Each row is a point on a tangle of strands that fork, close into loops and nearly touch. The rows are in no order.
(in the rows, 128 means zero)
Points whose rows are less than 85.8 apart are linked; no others are. Some points are linked to none.
z732: [110 140 152 110 158 156  89 102 141 136 150  61 111 148 163  96 138 107
 147 103 127]
z810: [135  87 142 186 150  68 183 133 147  85 114 126 157 107  80 140 116  90
  91  46 127]
z996: [112 126 127  84 156 205 142 140  94 157 158  87 102 141 158 103 146 121
 147 154  93]
z683: [165 113 136 125  97 123 163 108 103 162 133 105 111 149 173 111  95 163
 166 113 124]
z242: [106 153 152  87 106  82 121 119 135  94 107 185 149 158 142 121 138  69
  91 109 165]
z871: [ 79 145 110  93 144 165  76 124 116 120 130  98 129 105 117 123 140 125
 109 164 138]
z376: [ 92 121 159 153 171 180 135 117 149 140 186 105 129 173 128 111 163 108
 114 127 129]
z479: [146 111 141 181 121  85 179 126 177 120 155 177 125 159 100 153 125 142
 112  83 145]
z839: [153 169 111 112 129 127 113 133 112 180  87 166 111 106 194 196 131 159
  90 207 112]
z991: [101 116 139 162 132 111  97 133 139 108  89 115 156 104  90  89 147 139
  98 139 130]
z960: [181 114 129 195 125  89 129 161 185  92  84 144 135 149  50  82 174 115
 173 113 114]
z663: [141 141  82  51 125 151  66 128 100 141 131 109 144  67 122 139 123 139
 112 195 151]
z311: [134 149  86  65 127 131  81 109 118 137 118  92 115  78 153 157 107 148
 132 178 132]
z102: [110 112  92  76 147 184 101 143  71 137 151 142 151  74  89 112 147 138
 103 179 136]
z646: [ 86 135 101 109 156  90  88  89 125 105  81 123 105  54 130 148 119 142
  98 137 130]
z97: [129 137 119  69 132 172  96 122  97 148 129  57 109 123 152  95 112 117
 174 134 124]
z920: [135 112 136 184 103 134 142 144 176 104 146 126 136 151  54 119 129 114
 137  97 163]
z180: [178 121 125 121  80 138 161 121 107 173 128 120 115 146 178 126  96 172
 159 145 118]
z695: [125 139 134  93 141 161  90 107 130 149 129  56 102 130 166  95 126 113
 157 114 121]
z167: [137 130 113  74 102 161 110 134  87 132 148  75 136 123 138 117  99 135
 171 146 138]
z895: [174 107 121 196 130  65 179 152 174 111  92 196 117 137  76 120 141 144
 127  88 120]
z990: [117 151 157  75 120  98 126 100 121 115 118 180 135 167 168 117 141  72
 132 105 147]
z44: [107 106 114 107 110 103 190 130  75  80 126 165 134 104 105 168  92 110
 123 103 130]
z185: [ 86 136 117 129 142 163  86 138 118 135 106 118 143 102 106 100 162 138
  79 177 124]
z864: [147 116 116 183  90  98 135 151 154 117 101 156 134 116  77 118 120 166
 117 126 138]
z518: [128 117 157 123 147  99 177  94 106 120 156 121 125 145 166 145 106 105
 160  46 119]
z16: [103 119 124 155 124  83 147 118 123 107 105 154 128  98 122 142 115 154
  93 124 135]
z504: [117 158  98  92 149 114 109  83 126 149  95 158  89  93 180 177 123 146
 112 179 108]
z491: [140 142  95  44 141 139  81 105 111 136 117  78 105  77 148 144  92 135
 169 157 121]
z123: [140 120 144 113 108 188 137 138 101 151 155  71 126 166 143  82 117 121
 170 125 130]
z714: [118 119 157 111 148  99 189 100 105 105 160 157 136 159 153 147 123  77
 135  51 121]
z651: [131 134 136 176 129 130  69 161 150 146  69 135 158 109 111  84 171 156
  82 182 103]
z190: [ 83 140 130 117 141 130  94 111 120  95 141  77 123 118 129 134 111 109
 134 112 147]
z879: [112 126 126 157 138 154  91 158 130 143  86 141 156 110  93  78 180 150
  88 183  94]
z664: [151 139 154 155 115 167 112 140 181 163 174 103 134 191 149 106 155 136
 118 143 133]
z195: [196 116 114 206 132  56 147 167 187 116  77 189 120 140  85 106 155 152
 154 105 110]
z181: [174 153 114 103  87 146 104 152 126 177 119  91 122 124 190 150 121 159
 122 190 118]
z307: [152 119 135 196 134  68 104 153 166 128  57 170 151 107 128 111 146 183
 108 150  91]
z723: [ 92 125 121  89 132 107 174 109  74  79 127 163 118 110 133 169  97  86
 132  97 125]
z372: [152 168 101  86 138 123 100 107 133 174  88 125  90  94 202 182 128 148
 116 192  96]
z6: [171  99 124 199 116  76 170 148 175 104 104 157 124 130  57 123 131 127
 132  76 136]
z22: [100 126 127  88 149 105 160  98  82  93 131 132 105 109 154 167  88  84
 165  71 112]
z506: [117 128 128  61 141 121 166  92  64 124 104 148 100 116 154 136  98  89
 189  95 112]
z562: [132 121 158 132 151 101 144  91 116 132 155  74 122 139 166 126 105 112
 165  46 128]
z262: [131 119 117  63 115 121 180 104  52 121 124 152 118 118 150 149  86 117
 184 125 121]
z90: [108 117 162 169 151 111 122 112 179 117 177  97 159 160  96 131 142 101
 113  76 166]
z711: [ 94 132 131 130 150  96 133 116 112  85 149  84 127 106 137 166  83  76
 143  51 135]
z241: [121 121 137  98 142 203 143 141  82 150 163  82 120 155 141  89 127 116
 167 136 110]
z913: [128 124 166 158 137 116 123 109 175 128 182  89 152 173 129 126 134 124
 130  85 154]
z869: [138 136 104  45 145 163  84 117 100 150 117  61 105  93 141 111  91 117
 189 132 119]
z244: [ 96 135 124 122 143  96 124  92 124  97 129 112 111 108 149 160 107 129
 125 101 137]
z389: [107 127 153 126 139  71 139 139 128  97  60 216 151 129 113  94 155  90
  67 121 130]
z572: [128 109 128 179 111 155 147 156 151 106 138 139 136 146  30 105 145 106
 141 109 150]
z890: [ 94 129 120 103 152 103 124 106 100  91 135  94 108  96 146 170  75  86
 165  61 118]
z489: [138 121 105  64 109 133 114 123  70 117 148  81 136 103 131 139  77 133
 181 130 145]
z178: [133 113 142 158 113 100 190 122 146 113 156 192 125 164 120 155 114 132
 123  93 137]
z268: [115 135 147  91 120 117 165  97  95 121 124 180 118 159 171 126 128  97
 144 118 128]
z439: [131 138 120 130  92 144 106 135 140 134 146 105 134 140 143 131 115 157
 121 162 143]
z630: [114 121 150 122 118 106 190 113 112 102 145 186 129 160 141 148 117 104
 125  94 130]
z58: [ 94 128 127 127 134  94 148  97 114 105 121 166 113 114 148 157 120 133
 105 122 131]
z330: [132 115 107  72 112 111 155 107  59 112 141 119 124 100 143 162  70 132
 181 120 132]
z411: [ 98 139 154 111 127  80 137 127 131  98  97 206 149 145 125 111 152  77
  65 109 152]
z466: [124 144 128 141  99 171 100 151 151 145 143 113 136 149 133 121 141 143
  95 174 136]
z652: [154 160 113 140  90 161  78 185 146 175 113 120 139 118 148 156 146 160
  76 202 131]
z919: [152 154 116 158 110 128 117 157 130 174  94 190 123 121 174 186 120 177
  79 188 122]
z145: [130 127 166 140 141 117 126 101 145 129 171  72 142 163 153 121 121 119
 149  71 143]
z156: [102 124  88  57 166 192 103 137  84 145 160 122 123  81 123 135 153 133
 108 184 117]
z69: [162 137 118 119  83 141 114 137 129 156 135  99 123 137 172 140 110 166
 132 170 124]
z951: [106 118 146 152 129 109 145 124 123  88 165  82 147 129 122 153  94  81
 142  60 149]
z9: [159 112 133 194 111 115 141 138 200 125 162 136 132 173  57 126 139 119
 138  89 176]
z605: [137 146 113  78 111 200 113 165 117 172 149  99 126 131 165 126 162 133
 111 199 104]
z445: [102 122 140 165 119 117 114 126 148 105 133 107 147 125  97 116 128 128
 103 118 158]
z527: [ 90 118 166 169 168 161 131 116 161 128 180 111 150 165  94 119 165  95
 114 105 150]
z148: [140 126  88  57 127 168  74 141  80 146 145 133 158  60 104 122 139 133
 102 196 157]
z977: [ 92 164 110  80 155 115 108  82 125 135  82 195  97 104 166 162 137 112
 110 173 115]
z467: [ 95 105 121 123 157 201 160 142  84 128 187 121 130 131  95 135 124 136
 139 144 114]
z665: [144  80  94 159 150 169 178 163  91 123 156 161 134  97  15 113 141 155
 161 115  98]
z678: [146 136  93 163 100 193 142 169 144 148 153 167 114 157  48 110 157 149
 136 158 132]
z225: [100 140 161 130 164 164 102 106 148 134 171  79 126 167 153 101 153 105
 128 114 132]
z496: [106 111 143 167 117  99 143 127 141  90 142 107 145 119  97 140 107 116
 115  86 155]
z8: [136 128 119  79 157 126 128  74 109 158  94 104  72  94 170 126  96 130
 176 101 103]
z31: [ 71 143 123  93 161 178  90 121 107 112 149  89 117 120 120 121 133 101
 133 135 129]
z119: [167 101 131 196 118  95 149 155 174  92 101 129 143 139  33  97 151  95
 152  82 136]
z548: [129 141 136 166 119 180 112 151 176 153 157 127 131 175 123 111 162 139
  99 164 135]
z565: [155 153 111 101  87 185  91 187 124 175 137 118 140 124 144 146 154 145
  90 213 121]
z577: [132 121 112 162 104 192 147 158 140 128 158 151 125 157  44 109 143 131
 144 138 142]
z192: [148 110 146 189 154  53 132 145 161 116  59 200 152 114 132 111 154 168
 108 134  81]
z325: [163 119 141 187 112 106 148 125 202 136 176 138 130 180  99 142 130 145
 140  90 164]
z212: [159 121 145 132  89 151 142 124 120 147 148  75 128 162 155  97  99 145
 166 113 135]
z994: [ 99 144 133 113 135 101 146  94 118 123 124 187 114 136 169 151 131 125
 107 135 129]
z904: [164 128 151 146  98 148 129 125 153 163 155  82 128 175 167  99 123 150
 143 120 132]
z963: [119 134 116  79 143 206 138 149 109 170 157  94 109 135 171 117 163 133
 124 180  90]
z820: [152 132 136 188 129  90  75 162 161 139  50 146 161 100 132 102 151 181
 100 171  93]
z648: [194 128 119 196 124  73 114 174 198 100  75 155 132 149  75  88 172 140
 174 131 103]
z899: [165 154 118 165  98 134  92 176 148 174  98 145 126 118 162 179 126 184
  73 190 129]
z321: [141 118 145 147 102 112 158 110 139 117 163 118 129 157 146 144  96 146
 143  97 139]
z805: [105 113 132 160 144  65 142 116 128 110  76 169 132  92 127 122 135 153
  84 125 118]
z421: [111 115 146 158 154  63 145 131 132 117  62 217 145 112 135 107 157 136
  79 131 101]

A piece is two or more points that can be reached from each other along the links. Count, over all rows, the pieces, the separate loops (a circle has one, a figure eight two, a Y none), the forks (points with three links) and the tips (points with one).
pieces -> 3
loops -> 4
forks -> 8
tips -> 6

Name the points in between on the shortest way along the links from the first point to the second, in order.
z180; z899 -> z683, z212, z123, z241, z996, z963, z605, z565, z652
z605; z977 -> z565, z652, z899, z919, z839, z372, z504
z190; z178 -> z244, z58, z994, z268, z630
z466; z123 -> z548, z664, z904, z212
